Each row is a point on a tangle of strands that fork, close into loops and nearly touch. The rows are in no order.
Points whose rows are less than 41.4 apart are linked; no others are.
(667): [ 15  33   9  -8  14  14  -7   1 -19 -10  10 -22 -17   0 -11   7  26  -8
 -14  -6 -28   8   6 -17  19]
(637): [-11  -9 -27   2  12 -12  16 -21   7   9 -14  21 -18   0  10   0  -6  -5
  14  11  19 -12  -9  19 -15]
(781): [  2  -2  11  -3  -7  19  -6   1  14  -9  18 -22   7  21  -4 -12   4  -9
 -15  16  -7  16  12   1  13]
(251): [  4   5  19  -7   4  28  -9  -4   7  -9  20 -37   6  12 -13 -14  15  -2
 -17   9 -16   7   6  -6   9]
(288): [-10 -13 -16   4  13   9  -1  -9   5   4   9   8  -1  23 -14  -7 -22  -5
   5   6  10   1   3   8   5]
(240): [-10   0  20  14 -30   0  15   0  21  34   8  13  20   0  23   6  -8  17
  -6  -6   2   9  -7  28 -17]
(227): [ 17   0  14 -24 -11  24  -2  13  -3 -24  13 -24  11   3   0 -19  19  -2
 -10  -1 -10   8  22 -12   8]
(447): [  8  -2 -12  11  28  11 -11  -8 -15  -3  -1   9   0   4 -27  12 -19   4
   7 -20 -12   1   5 -16   1]
(712): [ 35  13  -4  -6 -11   1   0   6 -17 -42   1 -25  -9  -4 -13  -7  21   1
  13  -9  -1   0  19 -19  18]
(111): [-41 -18  13 -11 -21  -7 -13   5   0  26 -10   4  26 -19  11 -10   4   5
 -18  -3  11   2  -7  32  -7]
(278): [  4  11  -7   5  29  16  -9  41 -20   1   5 -13   3 -23  -1  21   4  13
   0 -10  -2  -6 -14  -3   9]
(235): [-51 -16  15 -12 -20  -4 -24   6   1  23  -7  -1  27 -14   2 -13   3  -6
 -21  -5  12  -8  -1  30  -3]
(21): [ 20  20   3   3  18   6 -10 -10 -14 -10   5  -3 -10  16 -21   9 -12  -6
  -4  -8 -18  10  13 -21  12]
(783): [-12 -24  15 -10 -15 -15  -3  -5  -9 -10  -3  -3   9   2  17 -25  39 -25
   3   3  25  -7  13  -5  15]
(421): [  2  -3  -9   1  18   7   0  -7   8   1  11  11   0  28 -12  -5 -24 -13
   2   2   5   6  14  -7   3]
(435): [ 33  23 -16  -4  12 -13   6  -6   7 -22  -2  12 -19  21  -7  -1 -25 -12
   9  11  13   3  17 -31   9]
(735): [  4  -2 -24   6  13  -8  10 -10  11   9 -23  21 -10  19   7 -13  -5 -41
   9   2   7 -18 -19  11 -18]
(272): [-36  -5  -3 -12  -9 -22  -2 -11   4  18 -16  24   7 -17   7  -4   3  -2
  -1  -7  13 -14  -2  18 -18]
(491): [  9  -1 -26  -3  14  -4   8  -3  12   7 -15  30  -6  28  12  -7 -15 -44
  11   2   7 -12 -11  -1 -12]
(245): [ 15  16 -11   7  24   7   7  42 -12  11  -1 -17   4 -30  -2  17   4  16
   0  -5  -9  -1 -16   5   8]
(205): [-46 -10  -4 -12 -15 -15  -6  -4   4  13  -8  18   8 -10   1  -3  -2  -2
  -9  -7  12 -13   2  18  -8]
(764): [-18   1   3  -9  -8 -25   0 -17  10  23 -13  28   9 -20  24   5   4   2
   1  -6  18 -10  -4  18 -29]
(708): [ 26  34   3  -3   6   7  -3  -1 -17 -18  -1 -21 -17   1 -13   3  20  -8
  -6  -4 -22  12   9 -20  18]
(545): [-56  -9  13  -6 -21  -5 -26   4   7  19   1  -4  19  -3   0 -11  -2 -19
 -26  -6   6 -12   7  18  -1]
(583): [ 23  13  13 -28  -8  23  -4  15  -6 -24  14 -30   4  -2  -7 -14  29  -2
 -10 -11 -16   3  17 -19   8]
(139): [ -9   2  14  -1 -15 -19   9 -13  15  27  -6  27  13 -13  34  11  -1   9
  -3  -6  18   0  -7  22 -24]
(544): [ -3  -5   9   7  25  18 -23  12 -18  -5  10 -20   4  -6 -16  13   1   5
   2  -1 -11  -7 -20  -3   8]
(147): [ -3  16  -6  12  34  17 -18   9 -29  -9  11  -4 -11  -2  -6  26   7   3
  -2 -15 -21  -6  -5 -15  15]
(730): [-10 -18   4   0 -12   4  -7  13  -9  -8  -7  -5  -2 -11 -16   2  -9  33
   8  11  -6   1 -11   4  -4]
(250): [ 29  13 -19  -2   4 -16   9  -6   8 -31   3  18 -18  17  11   0  -8 -16
  21  21  18  -4  19 -35   9]
(535): [-11  -1  16   8 -24 -12   9  -7  17  30   1  18  18  -4  31   6  -2  12
  -8  -6  14   7 -11  26 -21]
(363): [ -9 -18   6   5   9  10 -15  12 -15  -9   0 -15   3  -5 -23   6  -9  19
   8   6  -7  -4 -14   1   0]
(515): [ -6  13  15  -1  27  28 -21  -4 -10  -3  25 -34   0  -3  -8   9  21  -4
 -18   1 -11  -4 -10  -8  15]
(798): [ 23  18   5  15  12 -10  30  11  -1  26   1 -19  -7 -18  -7  20  -7  21
  -1  -3 -22   5 -23   4   6]
(194): [ 20  13  11  13   0  -9  28   7   5  21  -3 -14  -9 -12 -11  14 -13  27
  -1  -3 -24   6 -23  -2  -2]
(442): [-12 -20   2   7  11  15 -15  -1  -7  -6   5 -12   4   6 -25  -2 -15  11
   6   9  -6  -3  -5   3   6]
(600): [ -3 -16 -32   4  19  -2  14 -18   6   6  -6  22 -11   3   2  -2 -15   4
  22   9  22  -5   0  16 -12]
(85): [  2  11  21  -8  16  31 -13  -3   1  -7  23 -38   2   5 -14  -6  24  -3
 -20   3 -17   2  -3  -7  11]
(495): [-24 -15   4 -12 -25  -5  -3   3   0  10  -6  18   6 -13   8   4  -4  25
  -3   2   3   6   6  16 -12]
(433): [ -8  -7   9   2 -20 -10   3   6  10 -11   3  -6  10  13  21 -16  23 -22
 -14  11  16  15   6  -6  19]
(431): [ 32  -8  -8  14   0  -3  11  -3  11  10  -8   3  -3 -18   0   7 -22  25
  29   3   7   8 -11  -1 -10]
(125): [ 39   4  -5  14   5  -1  18   0  10  19  -9  -1   2 -24   0  16 -20  18
  28  -5  -3   7 -14  -7  -4]
(681): [ 17   6 -18  19  31   8  -9 -10 -26 -12 -10  14 -13   4 -23  17 -17   6
   7 -20 -16  -2  -1 -19  10]
(601): [ -7   1 -22   7   6 -24  13 -30   9   2 -31  18 -17  -3   5  -9  -1 -24
  12   1  -1 -28 -18  21 -32]
(193): [-13 -27   9 -18 -12  -4   0   3 -10 -14   6  -1  10   3  18 -20  36 -21
  -2   1  22  -5  25  -4  19]
(80): [  0   1  21   2 -21   1  16  11  13  19   6   0   1 -11  -3   9  -7  30
  -4  -2 -24   8  -7   1 -22]
(686): [-14 -18 -12   8   7   6  -5  -7  -3  -4   3   2  -1  13 -19  -4 -20  11
  10   8   7   1   1  11   4]
(774): [ 18  16  -4   7  16  -2  16  32  -8  18  -3 -21  -1 -27  -6  15   2  22
  -7  -4 -14   4 -26   5   6]
(319): [-45   2  18   5 -29 -16 -19   0  18   4  13 -11  16  13  12 -16  15 -24
 -37 -10  -1  -6   7  -6  -5]
(17): [  1 -21  10 -20 -18   7   0  12  -7 -22   9 -13  15   7  16 -19  28 -10
  -5   5  14   6  25  -2  20]
(370): [ 10   4  -4   2  19  11  -8 -11  -4  -5  10   7  -2  19 -23   2 -24  -4
  -1  -6  -8   5  15 -19   4]
(413): [ -3   8  -2   9  33  20 -18  25 -24  -5  10 -13   2 -14  -5  25   8   6
   0 -11 -10  -9 -11  -7  10]
(644): [-10 -11  14   0 -17 -20  -1   1   5 -12  -2  -3  11   7  22 -24  32 -26
  -8  11  21   8   0  -5  14]
(536): [ 34  25 -15   4  17  -6  -2 -12  -1 -18  -6   7 -20  19 -19   2 -26  -8
   6   2   5   9  11 -28  15]
(804): [  4 -19 -22   9   7  -1  10 -11   4   3  -5  14  -9  -8   2   2 -17  21
  25   9  20   4  -1  13 -11]
(716): [ -8  -5  22   5 -27   6  12   7  16  26  11   9  14  -3  14   6  -5  27
  -3  -4 -14  13  -4  17 -22]
(350): [ 18  -9  -7   8  -8  -7  13  -5   9   3  -7   8  -6 -15   2   5 -17  31
  26   7  12   9  -9   5 -11]
(733): [  6   7  23  11 -11  -5  28   1  10  25   7  -8  -9  -9 -10  16 -14  27
  -6  -5 -26   4 -14  -6 -17]
(770): [ 30  -4 -10  -2  -9  -3   0  -1 -20 -47   7 -15  -8   3 -12 -12  18   4
  18  -7  12  -5  24 -14  20]
(137): [-52  -3  11   1 -26  -5 -20  -2  11  10   8  -3  10   6   1  -5   1 -21
 -32  -4  -1 -11   9   7   2]
(673): [ -9   1 -18   4   2 -26  13 -30   7   8 -25  22 -17 -11  16   5   2 -11
  13  10   9 -21  -7  23 -28]
(164): [  6  -7   1   2 -21  -9  14  -3  10   8  -7  16  -7 -10   7   7 -16  36
  12   6   4   9  -5   6 -13]
(26): [  3  -1 -23   8   5 -18   9 -22  12   5 -32  18 -13  14   5 -17  -5 -38
  11  -1   2 -23 -24  18 -27]
(243): [ -7  -4   7   2 -19   7   1   5  16 -11  11 -17   9  19   8 -13   8 -15
 -20  18   4  17  10   3  21]
(173): [-17 -11  -4  -3 -20 -11   3  -1   5   6 -10  21  -2 -14   6   8  -9  29
   4   5   8   5   3  12 -11]
(779): [ 19  11 -17  -6   8 -14   7  -3   8 -19  -4  34 -16  23  18   2 -12 -25
  16  17   9 -12  13 -34  -2]
(657): [ 12 -12  15 -20 -18  20  -1  15   3 -21  13 -22  16   7  10 -19  21  -3
  -9   3   1   9  23  -2  12]
(221): [ 11  24  -1  12  28   9 -13  -5 -26 -14   4  -5 -18  10 -14  19   3  -5
  -4 -12 -25   5  -1 -20  21]
(329): [ 17   5 -18  -8  12  -5   5  -1  11  -2 -10  35  -7  26  20   1 -16 -39
  14   9  10 -11   4 -22  -9]
(742): [-27 -17  11  -9 -23  -3  -4   8   4  26  -3  15  21 -16  15   0   3  20
 -11  -4   3   9  -3  28 -14]
(483): [ 32  23  -2  -9  -7   6  -2   5 -17 -32  -1 -25 -13  -5 -14  -6  22  -6
   6  -5 -10   7  15 -19  19]

A tip is a point with one link. Name the tips that can be reached along the links from each point below, in the order of the rows.
(164) -> (125), (319), (536)
(447) -> (205), (730), (681)
(781) -> (583), (515)
(708) -> (667), (770)

A fork is a point with three links, a tip a point with one. Leave the first point through the second and follow the links. Name the first fork or tip that comes.
(80); (716) -> (205)
(243); (781) -> (515)
(329); (779) -> (536)
(164); (173) -> (319)

Name the points in between on the shortest way along the links from the first point to the second, in order.
(783); (781) -> (644) > (433) > (243)
(250); (491) -> (779) > (329)
(272); (240) -> (764) > (139) > (535)
(139); (194) -> (535) > (240) > (716) > (80) > (733)
(194); (442) -> (798) > (774) > (245) > (278) > (413) > (544) > (363)
